Points, in no order, along strands that fork, close into loops and pass close to each other.
Points whose rows are less than 104 apart are linked; no others are. Some points are linked to none.
mamu: [ -4 -14   9 -32   0 -27 -14   1  27  -4   3 -41 -10  19   2  23 -11 -15
  -7 -45 -14   1 -20 -22  -8 -16  15 -14  17  -3  24  25   9]
noru: [ 22  10  42  34  23  30  29 -26  12   9 -25 -11 -25  -5  16  -5   3  -3
  -3  16 -16  -8  -9  23 -18  -7   6   8  10  -3   9  19 -10]
dufuv: [-51   5  11  45  -5  39  -6   5 -35 -26 -24  19  34 -10 -17   7  -4   8
  15  23   0   7  31   4 -22  -3  -7 -12 -14 -45   2 -30 -20]
kizub: [  8 -24 -22 -31 -12  19  -1  20  21  25  29  25 -28  16 -14 -13   7   3
   3  19  11  21 -10  54 -36 -21 -30  19  18  19  -7   5   5]
ruran: [ 20   3  32  -9   6   6 -52  10  16 -35  -1  -5  19  11 -26  28 -12  19
 -18  -5 -27 -42   2 -24  -3 -16  25  10  -6 -31 -18  -6  -5]
sata: [-14  -4   1  30   9 -35   5  -2 -19   8  -1 -22  -4  10 -37  16 -31  11
  -2 -19   5  22 -21 -29  40  10  18 -16   9 -32  39  -9  -1]
Rud: [ -9  34 -26 -26  -6 -16  26   5 -44 -11 -30  -7  -8  -4  12  -3  31   7
  16  22 -15   9  43 -25   3  11  27 -29  46 -14 -47 -27 -17]
vobu: [-13   2  13  22  13   1 -31   1  14 -44   9  -1   6  -8 -31  -4 -24 -15
 -13 -36 -23 -10 -12   3  -2 -11  14   3  -3   0   6  33 -16]
pemu: [-51 -24 -18  -5 -35  11 -41 -17  14  -9  44  29   5  13 -37  21 -13 -32
 -27 -28   6  -8  -9   2 -16 -19 -25  12   0  -6  22  12  24]
lolaf: [-14  22   1 -20 -27 -34   2 -24 -40  -1  26   1  15 -24  15 -20  39   0
  38  28 -46   1  34 -55 -10   1  27 -20  39   1  13 -18 -13]
fuz: [-12 -14 -23  14 -55  36  11  17 -11  -7  45  22   1  16  17  -2 -14  17
 -27  30  38  -5  -1  26  -2 -11 -14   6  45  -3  21  -2   8]
mik: [-15 -27 -15 -38   1 -37  11 -23  33  22  -4 -20  22   4  38  10  -7   0
 -34 -34  10  -6 -29  17  12  20 -50 -16 -25   0 -42   5  -5]
rup: [  6  42  21  -9  18 -19 -28 -31   3 -15  11  -4  47  10 -11 -17   4   4
   4  29 -46 -35  13 -48  12  12  17 -40  20 -22 -23 -26 -16]
katad: [ -4 -14   0  -1   7   9   3  10 -18 -20  12   3   3 -45  -2  -3   5  37
  11  20  -5 -12  -1 -30  57 -25  20  -1  20  -1  34 -18 -20]
Vaked: [-36 -33 -16  15 -19   2  27   0   5  -9   5 -35  39   6  28  -1  24  16
  19   5  50  24  18  -7  28  27 -18  -1 -25  41   7 -16  -2]
Durib: [ 33  -2  54  23  15  34   8 -17   8  -7  -5   6  -4 -27  13  -2  22   3
 -10  22 -19 -32   3  14  -8 -32  -6  21  -3  -3 -10   6 -23]
sefem: [ 11   0   0 -12  38  -2  17  -7  18  -4 -39 -21  -1 -34  33 -21  16  -6
 -12  -5 -14  17  -7  12   2  14  13  17 -35  24 -24  27 -28]
vuzop: [ 16  -2 -22 -11   6 -44  -3   1 -22   5 -40 -28   8  12  19 -10  20   7
  19 -21   5 -15   5 -22  14  51  19  -6 -62  31 -35  -9  21]
meguk: [ 30  39  38  43  46  26  12 -16  12 -13  -4  -4 -30  11 -11   0 -19   6
  12  -1 -24 -16 -28   2   7  -8  17   1  17  17  22  14  18]
dipuv: [-40  21 -30   9   7  24 -35   5 -16 -29 -24  10  15  20 -14   9   9  11
  35  16   4  13  28 -30  12   4  37  -1   8  -9  29  -6  24]
vud: [ 36  34  17 -11  46  10   8 -10   2  18 -23  29  15  -6  -3 -17  14 -32
  -5   7   0  -7  20   8 -26  18 -10  -2 -38  -2 -49  -4   3]
lam: [ 17 -10 -11  17 -25 -47  16  28 -17  16  20   9  -7 -19 -13 -21 -21 -13
   4 -17  23  20 -13  20   3   3  -7  -7  28  -7  24  33 -11]
Rofe: [ -4  25 -26 -17  -6 -27  37   6 -25  22 -13   4   8  -6  33 -35  28  19
  39  25   4  40  30  10  -5  25  -3 -21   6  28 -17  -3 -12]
febok: [-21  -6 -24 -20  15 -48   2   2  30   8 -21 -28   1  14  -9   6 -19 -10
 -19 -49  18  12 -22   8  19  35 -13 -26 -19   5 -45   3 -14]
Nakob: [-25 -30  -3 -13  13  -1  33 -12  10  18   1  10  20   7  21   7  16 -57
 -45 -36  11  41 -20  12 -28  -6 -33  -6 -36   1  10  31  14]
sis: [-11   8  34  55  21  40  -8  -1  14 -33  -2   0  -7  56   0  18  -8 -35
 -25 -21 -19   4 -12  -6 -52 -15  29   5  -2  12  27  28  28]
zoroz: [ -5   8  23  15  -5 -11  15 -16 -43   3   5   7  12 -31   2  -6  20  17
  23  37 -17  -2  23 -33  27 -12  17 -18  18 -21  27 -25 -23]
Gor: [ 23  13   8   5 -45  10 -13  25  -3 -11  32  27 -17   8   2 -11  20  -1
  12  17   6 -26  18  33 -42 -32  -4  16  53  12 -11  24   0]
Larop: [ -8 -20  25   7 -43   6 -17   0   3  19  39  -9  -5  33  -5  15   5   7
  -3  33   0 -21   6  24 -42 -17 -16  -1  21 -21  23  -8  -6]
Buk: [-39  -9   4  -5  26 -13  25 -12  12   2  -1   6  33  22  16  24 -11 -37
 -44 -52  31  24 -21  -2   2   6 -28 -26 -30 -14  10  25  22]
ravu: [ 22 -12  33  -4   9  27  -5  26 -22  -4  11  12  25  32  -5  32  16  -1
  -6  24  -4 -18  16 -20 -28 -24   7  -8 -10 -33  19 -26  22]
Nebis: [ 13 -11 -11 -16  13 -30  -4  20 -14  12  -4 -13  21 -19  12  -2   8   8
  15  -5  14  -6   7 -26  29  22  12   3 -37   5   5  -9   2]
Tifu: [ 17  -9  18   0   6  -7  20 -21 -13  13 -24 -33  14  18  53   5   1   1
 -14  24 -13  -3   0  -4  -7  20   5 -10 -33  -9  11   4  -2]
Gamor: [  6  20   7  22  -1   3 -46 -13  10  -4   5  13 -37  26 -69  19 -39  -8
  16 -25 -23   9 -17 -15  10 -14   8  34 -14   9  23   2  45]
tetop: [ 12  40  41  33   5  -1 -30 -50  -5  -1  -1  11  40  10 -20  -3   6  -7
   5  26 -34 -31  20 -42  -3   3  10 -16   0 -38  -1 -16  -6]
Ragov: [ 52  24   3 -30  14  -1 -13  -2  17   3  19   6  21  39  35   4  -1   9
 -18  31   5 -37   3 -11   8  22  21 -13   7   6 -11  -1  25]
Ros: [ -7  25  17  -3  15  30 -11 -31   5 -11 -27   1 -49 -37 -19  -1  32   4
  29  12 -44 -15  16   1 -13 -24  32  17  19   3 -15  -4 -13]
siti: [ -5   4   3  29  16   2  -4   3 -19  -9 -31   3  -6   5  -4   9   0 -34
  18 -22  -1  37  16 -33  -5  -3  45   4 -22  -2  57  24  26]
Mamo: [ 54  -2  31  -6  34  -2  11   9  28  17  39   5  22  21  21 -22  21  15
  -5  27  -9  -8 -25  24  -8 -14 -16  12  15  25  18  20  -1]
Gipos: [ -8  -5  -2   3 -19  -3 -48   6  17  -5  44  20 -23  39 -59  22 -27 -19
   7 -36 -13  -3 -20  -6 -11 -28 -13  22   0  19  34  10  45]
Fufu: [  3 -16 -12 -18 -74 -27   3 -15   7  29  13 -19 -14   5  51  -5  -7   4
  -6  15   7   5  -1  21 -29  19 -15   4  14   3   4  13  -4]
Pid: [ 26  -1  -7   2  -5  -1 -18  21 -16  -7  24  35 -13  -9 -23  -9   3 -23
  24 -10   9  -4  11  -4   0 -24  14  20   8  21  42  32  27]
Fode: [  6  -5  19   9 -28   9 -33  21   0  -9  43  26 -10  -6 -33 -12  11   1
  18   2 -12 -39   4  41 -39 -33 -29  20  20  21  -9  17 -17]
duv: [ -2 -11   4  -1  25  26 -21 -43  29  21  38  16 -18   1 -39  13 -21 -11
 -29 -22  11 -13 -32  -5  33 -10 -20  33 -30  18  25 -10  26]
vopa: [ 41 -17  17 -13 -22 -40   3  -3 -18  14  -3 -37  19  25  50   7 -15  12
 -14  17 -23 -24 -13 -23  -1  23  11 -20 -21 -11  20   3  17]
mazal: [-17 -33  -2 -11  -6   4  35 -28  18  24 -21 -25  12  -4  41   7   7  -2
 -42  -5   9  20  -9  31  -8   7 -48   9 -30  -8 -33  -4 -22]
kuvi: [ 10  -4 -13   1 -24 -44  -7  16  -8  14   8 -12 -20   2 -27   9 -24   6
   3 -10  11   1  -9  -6  22  10  19 -11  28 -27  14   2   0]
Fot: [ 12 -22   6  -6  30   3  36  11  25  15  25   2   9  33  -6  -6 -14 -18
 -40 -16   7  30 -46  51 -24 -17 -52 -11  12  -1  -2  25   4]
gog: [ 16 -29 -42 -40 -25   5   5  11  40  35  26  18  -9   7  32  -9  19   8
 -17  11  18  28 -20  33 -18  -1 -23  35  17  21  -8  -1  15]
ran: [ 11  -6 -10 -30  20  18 -29 -16  16  21 -13   4 -32 -23 -25   8  10  14
  19   7   5 -17  11  -2  28  -4   7  28 -26   4  -6 -29   0]
sebun: [-54  -8 -17  56  -6  29  -7  13 -26 -33 -22  -1  17  -3 -42  21 -28   9
   2 -13  13  10  -2  -2  17  -4 -20   2  -6 -37   3 -21  -1]
bezod: [ 11 -34   7 -25 -26 -18   1  31  24  18  62  11  33  -7   7   2 -14 -20
 -24 -22  29  -5 -46   7 -25 -13 -39   0  19 -11  16   7  11]
miv: [ 28 -16  -8 -23  12 -25  -8   5  17  21   1  -2 -16   9 -18  17 -26 -19
 -24 -50  32   9 -10 -17  29   2  -3  17 -24  -5   1   6  20]
bek: [ -4  20 -16  12  -1  22 -42  13 -25 -38  10  41  23   4 -21  -4   8 -10
  27  -1  -5  -3  30 -32   0 -17  31  10  11   1  32  16  31]
reli: [ 27 -28  -7 -14 -11   9 -26   0  14  11  47  28  -3 -22  -5 -11  11 -20
 -16  -9  16 -13  -8  -3   7 -17  -3  44 -12  26  27  26  16]
lizu: [-41  -3 -19  34   4  37  20  13   7 -37 -37 -26 -16  -2 -20  12  12  31
  15  -1  42   6  17  15  34   6   2   5  11  14 -36 -28 -14]
nunep: [ 12   8 -20 -29   0 -20  -2  18   9  -4 -20 -19 -19  -6  13   3   0  34
  -5  12   1 -17   2  12  21  26  20 -16  16  -8 -56 -13 -31]
met: [-19  20   8  78  22  59   6 -21  10 -22   1  26 -14  24  -7  11 -31 -26
 -25 -11 -16   4 -26 -11 -13  17  20  15 -16  16  37  18  49]
Pib: [-10  23  20 -25  56  11   3   3   8 -24 -17 -25  17   2  19 -13  16   1
  21  11 -42   7   2 -10 -22   8  35 -32  -7   9  -2   0 -14]
ketu: [ 17  34  -4 -15 -24 -19  29   6 -30  -1   8   0  45   4  45 -32   1  11
  11  41  -7  -4  28 -30  -1  16  -8 -57  41 -10 -17 -25 -11]
mada: [ 18  32  33  -6 -25 -32  -1 -34  -2  28  27   2  -5   0  -6 -21  20  12
  25  43 -27 -23  19   3 -11  -4  -6 -27  44 -10 -15 -16 -31]
dar: [ -3   3  37  53  16 -12  -3  -9  -6  -4 -18 -15   1   4 -38  23 -46   5
 -15 -33 -17  11 -26 -33  16   4  17  -3 -11 -50  19  -9   3]
kima: [ 10  17  18 -29 -29 -30 -34   0 -16   6  14 -13  28   4  10   7  35   6
  37  17 -43 -33  23 -62 -19  -6  27 -18  23 -20  13 -19  14]
kav: [ -7   3  -8   2  -7  29   3  -5 -11  -1  -7  17  -3  11  18  -6  14  -2
  -4  31  20   8  31  24 -13   3   1   7  -6   3   0   3  -2]
gezu: [ -3 -15  -9 -38   6   8 -19  17  34 -10   6  -7 -25  13 -34  13 -28  -2
 -14 -25  -3 -10 -24  41 -16 -20 -29 -10  21  -4 -34   6  -8]
Luteb: [ 13  17  45  10   4   3   3 -38 -11  -7  -7   6 -18 -58  -6 -12  36  -3
   9  13 -44 -20  18  -3  -4 -19  23  17   4  -3 -19   0 -42]
minem: [  7 -26  18 -22  30  31   9  25  23   0  10 -11  -8  18 -15   1   3  -1
  -5  -4 -10   8 -26  41 -36 -32 -33   6   7   6  -6   4  -5]
meru: [  0  13  30 -26  36  29 -17  -1  14 -13 -17 -13  -5   3   5   5  31  -5
  30   8 -35  -9  13  -4 -40 -22  23   4  -3   8   4  -1   1]
kulo: [-42   1 -26  54 -13  20 -38  -1 -14 -33 -24  15   8   3 -53  21 -26  -4
  -2 -32   8  10  -7 -26  33  -4  -1  29 -13 -17  11   9  16]
dur: [-29 -16 -54 -20 -44 -27   7  41  -4  32   6  -1 -18 -13  -7  -4  -1   8
  41 -11  53  31   1   4   8  16  -8  -3  22  11  10 -21   4]
Sufe: [-55 -14 -33 -10 -15  16 -30   2   8   7  -7  18 -23  -6 -46  -2  -4   1
  28   3  21  13  17  24  -5   1 -19  10 -24   8  -4 -21  -9]
numo: [ 11  -4  17  -8  42  16  12 -11  18 -19   6 -14 -13   8  -9  29 -35  -5
 -23 -57   2   4 -39 -20  38 -36 -10   3   8  -1  28   8  33]
fel: [ 56  20  10 -18  32   5  27   6 -32  31  -8  19  21   5  -9  -9  14 -19
  20  19  12   5  26 -20   6 -17 -23 -19   5 -22   1 -29  18]
mino: [  7 -24  32  -6  42  40   8   8  22 -17  20 -15  18  25   8  20   1 -24
 -52 -32  -7   1 -29 -13 -26 -22   4   8 -22   3  16   9  16]
nuda: [ 11  38  26 -24  41  -6 -18   1  10 -14  22   1  45  23  -5 -20   4   0
  18  16 -31 -22   5 -19 -22   6  11 -46  11   1  -4  -4  -4]
gal: [-10   4  18  14 -17 -23  12 -28 -26  -3 -15  -3 -31 -47 -15   2  20  15
  -9  20 -25  -4  17   3  10   0  27  13   9 -26 -31 -15 -53]
nupe: [ 18  11  18  29  32  22  13 -20  15 -19  -4 -25 -44 -13 -19  12 -29   2
  -4 -31 -25  -6 -40  -7  35 -26  12  13  21  12  27  15  11]
gidep: [ 12   6 -17   5  16  52  10  12 -20 -15 -29  26 -22   5   5   6  22 -19
  -5   8  20   4  26  13  -8 -17  16  25  -4   7  -4   8  23]
kal: [  5  13  18 -30 -12 -46   1 -19   0  24  23 -25   1   2  13 -13   4  39
  15  45 -33 -18 -10   3   1  28  11 -35  18  -8 -12 -26 -25]
tegat: [ 51   1  24 -16  14   0 -31  22  14 -11   8   5 -14  25 -37  31 -33  16
 -24 -12  -1 -35  -9  -4   9 -14   9  11  -6 -24 -25 -16  13]
zutu: [ 21  -8  16  48  13  10  23  44 -44 -39 -13  -1   0   0 -11  18 -28 -10
   4 -30 -10  11  -7   1  -1 -33  10 -16  20 -25  25  16   3]
damib: [ 14  -2 -13 -47 -33 -49  20 -23 -22  36   5 -20 -14 -18  45 -26  18  48
  33  27 -38  -1 -13  -6  -2  29  12  -8  11  19 -13 -28  -4]
Kiras: [-18 -27  33 -12  15  10   3  29  10  -3  29 -31  17  19  -5   6 -12  29
  19  16 -16  -1 -24   6 -17 -31 -19 -34  24 -12  40 -21 -21]
Mokag: [ 44   2  31 -45 -10 -28 -28  36  -3   4   8 -13  14   2   1  25  26  14
  21   6 -27 -48  12 -49 -13 -23  24 -10  15 -17  -7 -23  10]
Peb: [ -8 -22   4  15 -12  18  41 -28 -14  20 -35 -33   9   4  62   8  20  10
 -21  24  11  15  11   7  -6  19 -18  15 -42   4  -3 -15  -9]
nonap: [ -4 -23  16 -24  10  11 -10  11  14 -10  23 -18  17 -11   2   2 -11  29
  -1  20 -10 -17 -12  -8  18 -20  -3  -9   7  -6  27 -14 -17]
kepi: [  0  16   0  19  20   7  -5  22 -38 -11 -47  17   1 -12 -28  14   9 -23
  23 -18  -4  16  32 -24 -15  -4  30   1 -21 -33   3  -3  14]
tulak: [ 22   6  -4 -12  38  23  15  32 -19   2 -46  14 -16  -3 -12  11  12 -24
  11 -15  17  22  20  -4 -14  -6  16  17 -32  -4  -2  -3  25]
Lofit: [-39  21 -11  59   2  14  -4  -8   1 -21  -3  23 -24 -13 -56   1 -52 -32
   9 -21 -22  15 -31  28   5   7 -35   2 -18  19   9  14   9]
kazut: [ 42   0  -6 -31 -25 -37  36 -11   0  27  -4 -13   1 -30  62 -29  26  52
  10  33 -25  14  -5   4  11   7  -2   9  17  22  -6  -4 -15]
fasum: [-26  15  25  13  15  15   2 -19 -16   0  -1  27  36 -48  -1 -29  16  -7
  15  17  -7   3  36   9 -19   9 -15  -6 -44  -3 -19 -16 -43]
sop: [  6  19  13   9  35  22 -31 -19  33   3  26  24 -19  31 -47   0 -40  -5
 -10  -7   1  -4 -26   4  12  10   6  21 -37  27  12  -9  33]
dep: [ -7  -3 -18  25 -33  38 -16   4 -30 -18  27  24 -14   7 -18  12 -13  16
  13  28   8 -15  15  16  21 -25 -12  18  30  -6  28  -7  21]
zim: [  0 -18 -57 -22 -46 -18   7   7  26  44  15  10 -22   1  29 -13   3  10
  20   3  52  29 -14  19   9  22 -22  21  19  29   5 -12  12]
nes: [-14  -3 -43 -11   2   4   3  28  17 -12 -22 -18 -21  12  -4   4  -4  26
   5  -4  37   4   2  23  34  15   4 -12  24  10 -38 -12 -13]
Dez: [ 31   0 -18  -6  39 -10  19   8  29   0 -29 -19  11  11  47 -17   9  -2
 -28  -8  15  14 -13  13  24  26   2  10 -27  36 -23  28   2]
dilin: [ -1  36   3   2  17  -9  14 -21 -16  10 -34  18  12 -27   7 -34  32 -31
  20   9  -6  12  37   2 -20  23  -3  -9 -38  13 -40   1 -18]
daso: [ 17 -22  14 -22 -18  14 -26   5  20  11  75  31  34 -21  14 -22  20   3
 -10  28   5 -30 -10   6 -18  -6 -11  30  -8  18  13   3  -4]
zotut: [ 23 -17 -20   2  26 -32  23  -8  32  29   0  -6   9  17  14  -3  -5 -18
 -32 -36  48  19 -27  -2  43  27 -21  10 -30  29  -4  19  17]
naz: [ 41 -25  -1 -15 -12 -38  26 -10   9  21  -2 -33  -1   6  54   5  -5 -18
 -31 -23   3  12 -26 -13  18  -4  -7   4   8   7  28  42  17]
dogi: [ 44  29 -11 -30 -13 -16   9   8  -6  21  13  17  35  13  41 -21   6   4
   7  35  12 -22  17  -7  -5  23 -12 -25  24  -6 -27 -18  10]
Sef: [ -7 -12 -32  10 -49 -43 -11 -20   0  21 -31 -17 -28   5  18   6   6 -16
  -4 -13  19   1  18   6   8  41   4   6 -29  12 -29  11  -6]
Manit: [ 56  -2   2 -48   3 -17  -7  -2   5  49   6   7 -21 -17  -6   4  16  21
  25  27  -2 -14   5   3  19  -7  -4  11  -2  -6 -13 -24  -2]
Duro: [ 23  17  17  28  54  27  36  10   6  23 -30  21 -10  -5 -22 -10 -13  -5
  -6   4  13   6 -17  34 -22  20 -20   3 -32  -6 -26  -5  10]
vekin: [ -7 -24  -6 -31  -9   7 -19   7   7   6  35   4  37 -19  31  -9   0  20
  -2  22  12 -21   3 -13  11   9  -3   8 -20   7  22 -15  -1]
Bizet: [ -6 -16  -2 -22 -72   2  -3  -2  -9  36  30  -1  -6  22  34  12   6  11
  10  44  15   2  18  14 -41   8  -9   2  13 -13  20 -17   8]
lati: [ 11 -20 -28 -45   4   6  -5  14  51  -9  11   4 -13 -10   7  -7 -15  13
 -25 -23  13  -4 -27  40   6 -17 -30   6  34  13 -43  18 -16]
pog: [-27  39  -3  61   1  -8 -24  -2 -15 -21 -14  37 -18  -7 -73  -8 -33 -18
  26 -11 -33  17 -16  12  -5  14   9   1 -14   2   1  19   4]
nomuk: [-15  49 -38 -11  -1 -24  14  -4 -21   7 -14  12 -15   0 -14 -29  27   7
  38  19  12  17  39  -6  15  28  14 -29  36  17 -51 -22 -16]
boro: [-15   1   9  28  27  38  14  13  14 -42 -14 -15 -19  41  11   9 -13 -27
  -7 -23 -13  18 -18  18 -31 -26  11 -15  29  20  27  42  17]
Lato: [-10  -9  14  36  19 -10  15  -7 -37  -2 -19 -13  15 -33  21  -1  14 -17
  18 -10 -13  25  13 -36  11   4  39  -3 -27 -11  54  10 -11]
tof: [-21   1 -23  -4   5  -4  13 -16  13 -11 -27 -17 -30 -33  26 -24  19  -1
   0  -8  -2  32   6  12  18   5  23  18   4  38  -8  31 -28]
dize: [ 41  -5  -9 -10 -18  -3  27 -21  20   8  -7 -12 -11 -12  66 -18  25  28
  -9  30 -11  22   5  21   7 -14   1  33  25  28   7  28 -10]
gepo: [-30  33 -14  48  28  37   2 -30   0 -17 -11  11 -21 -24 -13 -20   3  19
  31  15   9  -1   1  -2  53   3  15  16   3  37  21  -6   2]
kosek: [-47   2 -28  45  20  37  12   0   7 -20   1  28 -15 -11 -34 -12 -23 -25
  -1 -13  22  18 -20  32  20  -1 -39  14 -26  44   7   6  11]
Varu: [-43  20 -27  12   8  50 -18  13  -7 -38 -37  -3  11  20 -10  19   5  37
  18  25  23  -5  31  -6  19  -1  13  -1  16 -20 -16 -35   7]
dis: [-29 -13 -16 -23 -43  10 -19 -10  11  25  18  14 -41 -11 -25  -9  -1  11
  26  21   6  21  18  43 -26 -13 -23  14   9  17   2  -5 -17]
nebo: [ -6 -19 -31   3 -66 -48  28 -23  -3  28 -19 -27  -8   7  56  -6  -8   2
 -15 -14  23  11  -2  20   1  34 -28  -4  -1  11 -27  17  -6]
Piged: [-39   1  -4  50  33  47  30 -13   3  -2 -17   0  -9 -11   2 -15 -12  -3
  10   2  18  22  -9  17  10   8 -10   0 -13  20  27   2   4]
lat: [-47  -7  -1  16  24 -29  30 -15   8  -2 -26 -19  -3 -33 -22  -2 -10 -23
 -19 -54  14  21 -26  12  16  12 -15 -16 -10  -8 -22  14 -31]
rir: [-21   5  -7  35  21  38  24  -4 -31 -31  -3   4 -25 -49  -6  -5   3  34
  20  12 -11   3  -2  -4  57 -27  15  13  27  12  24 -17 -17]
sofev: [-11  10  -5  39   5  21 -23   0 -15 -23 -17  14 -21 -10 -57  31 -43  -9
   5 -48 -14  19 -20 -31  22 -15   1  37 -20 -10  19   2  44]
binif: [-34  31   2  20 -13  -8  -3 -18 -45 -14  -8  26  31 -42 -25 -20  25  -4
  16  15 -16   3  52 -21   0   7   7 -11  -4 -26 -37 -29 -43]
gef: [ -6   5   3  17 -39 -34  20 -16 -33  12   2  -5  -2 -28  20  -8   8  25
   5  28   7   2  20  -8  29  16  14  -8   5  -7   4  -9 -36]
Zot: [-12  22  -1 -19 -15 -18  21  22 -30 -19 -15 -16  25   7  35   0   6  33
   5  44 -21  -7  20 -22   0  14  20 -55  36 -29 -29 -34 -19]
tafup: [ 42  38  -7 -11  41 -11   9  12  -9  -1  -7  25  -4 -12 -13 -30  10  -7
  19   0   4   9   8   8  18   1  13 -13  16  18 -16  19  -1]
Penov: [  9  -6 -28  -7 -26 -22  22 -23  11  -1 -13 -33 -29 -27  58 -13  11  20
 -14  -2   0  11  -5  -3  41   3  24  16  32  30  -1  35 -23]
soz: [-20  11  14  14 -17  34   9  -1 -32 -17   0  21  41  13  31   0   8   7
 -11  46  12  -7  46   7 -22  -1  -8 -18  -7 -28  -6 -22 -14]
nuf: [-42 -17 -13 -18   5  32   3   6  19 -22   0 -21  -1  48  27  10  -7 -18
 -18  -1   2  25  -5  12 -34  -9   3 -22  20   6  24  23  12]
Vogib: [ 14   9 -14  -6 -19 -42   4 -25 -22  19 -22  -9  15   3  33 -28  23  22
  24  10  -2 -27  17  -4   9  51  -7 -14 -44  23 -51 -22  -1]
zogab: [ 14   8   2  -4 -45  28   7  12   4  -7  43  32   5   2  22 -17   3  33
   3  41  17 -12   7  35 -24 -23 -17   9  55  13  -3   3 -11]
tifi: [-43   4 -16   7   4  35 -32 -15  -1   0 -17   9 -23 -21 -54   9   3  22
  31  11  -1 -10  11   6  18  -2  -5  28 -20 -11  -9 -41   1]
zupav: [-42 -17 -24 -11   2 -10  -7   5  11  -4  19   6  42  37   1  33 -10 -25
 -47 -52  48   5 -10 -29  14  15 -15 -12 -27  -6   3  -1  36]
Gep: [ -7 -27   4 -27 -32   6 -36  16  42  -7  47   8  -8 -24  -5 -14  11  -3
   0 -18  -5 -29 -17  24 -37 -37 -22  29  28  31  -9  26 -20]
fil: [ 16 -30 -20  12 -25 -36  36   7 -19  23  -4  -3   0 -17  22   3  -3 -25
 -19 -32  39  27  -2   2  27  -8 -22   6  10 -11  24  36   2]
pifin: [-17 -12  12 -28   8 -40   4   4  34  13   8 -16  -8  20 -12  -3  -8 -35
   3 -38 -12  29 -33  16 -34 -11 -16 -29   9  15  16  43  -1]
lem: [-35  -9 -10  -6 -11 -41 -19  19 -16  -3  -1  -8  11 -29 -32  -9  -5  -4
  -2 -12  -5   6   8  14 -14  30   5 -11 -28 -22 -30  -5 -42]
Muk: [ -5   9  -9  -4 -18 -29   9  -3  -4 -11 -17 -14 -38 -21   4  -5   5  12
 -15   8 -16   0   8  31   3  19  28  -7  31  -8 -56  13 -50]
dipam: [ 40   9  14 -39  10  -4  23  -2 -28  33 -25   1   0 -19   7   3  29   7
  23  35  -3  -5  28 -26  19 -17 -13 -13   6 -28 -16 -46   0]
Fet: [ 13   2  -6   4 -56 -35  -1 -19 -33  25  -4   2  19 -11  40  -7   8  24
   7  31   7 -36  30 -13  13  33  -9  -6 -28 -10 -26 -29  -5]
res: [ 31   8 -15 -16  15 -18 -41  11  29  -6   2   8 -12  12 -24   8 -29   3
 -20 -28  19 -17  -4  -6  28  19  21  11 -18   7 -26   3   4]
Toka: [ 30  15  27   9  26  34  19  15 -30   3  21  32  28  24  -2  -7  22 -23
  17  21  -3  -2  19  -3 -32 -29 -15 -20  13 -11  16 -14  19]
lup: [ 16  -9  40  19  41   3  28   6   0  14 -28 -20 -19 -17 -21  15 -24 -15
   1 -41 -11  22 -23 -23 -16  -2  13   0 -25 -24  25  -3  10]
Kitek: [-22 -21 -22   7 -13   6 -18   5   7   4  45  23  25  23 -24   8 -18 -22
 -47 -16  34  -8 -11   1   6  14 -15   0 -23  -8  12   0  16]
Sirun: [-42 -11 -46 -13 -24 -11 -16  51  -4  -2  -2  22  -7   8 -35  -6 -19  -9
  24  -8  35  24  10  20 -17   7  -8 -13   9  -1   8  -2   9]
sal: [ 32 -31 -23 -30 -20 -49  21   9 -13  15 -20 -48   3   0  58   2 -10  11
 -11 -27  -2  -2 -28 -31  27  16   8  -8  -5   4  15  10  24]
Vis: [ 21 -11  -5  15  31   2  40  16  11  15 -18   2  -2   8  -5 -12 -15 -12
 -36 -11  29  29 -24  47   1   5 -36   4 -11  -5 -19  16  -7]
zer: [ 47  -3   9 -20  -1 -18  -5  16   0  10  21 -11  23  51  32  23 -23   6
 -36   8  12 -20  -8 -33  12  28  23  -6 -23  -9  14  -8  36]
lote: [ -1 -20  -7 -47 -21  -9 -21   1  60  -3  22 -19  -2  -9  33 -14   3   5
 -13 -14 -17 -13 -23  23 -27  -9 -10  11  24  27 -27  28 -22]
gir: [-40 -24 -34 -26 -25  25  -5 -10  27  -1  18  -2   1  38  35   4  17 -28
 -41   9   7  13  -4  13 -34   8   5  -1 -11  22  -1  18  15]
mego: [-26 -27  -9   3  10  20 -16   1   2  -8 -22  -4   7 -22 -16  18   7 -25
 -18 -33  21   3  13 -15   6  -2  -2  33 -54 -10   2  -6  -1]
rur: [  8  18  46  29 -23 -13  -9 -25  -1  19  23  -3  -1  29 -13   1   1  13
  11  47 -15 -29   8  23 -21  -3  -7 -22  26 -23  12  -3 -22]
bopid: [ 23  34  22  25  10  36 -39   6  -1 -57   1  14   3  18 -24  22  -5  17
   3   7 -36 -55   1  -5   2 -36  10  13  32  -6 -24   5  12]
Nagis: [-24   9  12  72  26  39  25 -41  20   8 -12   4 -20   7   0  -2 -31 -21
 -23  -4  12   7 -24   3   3  23  -5   4 -14   7  40  16  24]
kefis: [-30  -4  10  28  33   4  30   7   2   1 -42  -8 -34 -35 -39   3 -29 -27
   4 -55 -11  33 -28  -2 -16   2  -2  -7 -14 -10  10   9   1]
Poso: [-34   7  -8  14   0 -20 -17  25 -30 -35 -27   4  33 -25 -31   6  13  10
   1  -4 -10  -5  25 -20   2  22  24  -6 -21 -40 -44 -18 -36]
Duvup: [ 31 -18  23 -32 -20 -35 -30  24  13  16  14 -34 -12  14  -1  26   8   1
  11 -23 -16 -24  -6 -32 -19 -17  21   8   7  -4  23   6  10]
rodug: [ 10 -24  16 -18  -5  18 -24  37 -13 -29 -13   0  22  -1  -1  32   5  -4
 -19   4  -7 -25  23 -13 -21 -17  10   5 -22 -42 -10 -12  -1]

How many points has the smallest loop of links through each point below? Write - if it is on no loop.
Varu -> 16
gog -> 7
fil -> 16
Fet -> 9

A tip is a point with one link. Name the tips that can be reached along the links from each point below, in the order of the rows.
febok -> Rofe
Poso -> dep, Sef, lem, bopid
kav -> Nakob, duv, Lato
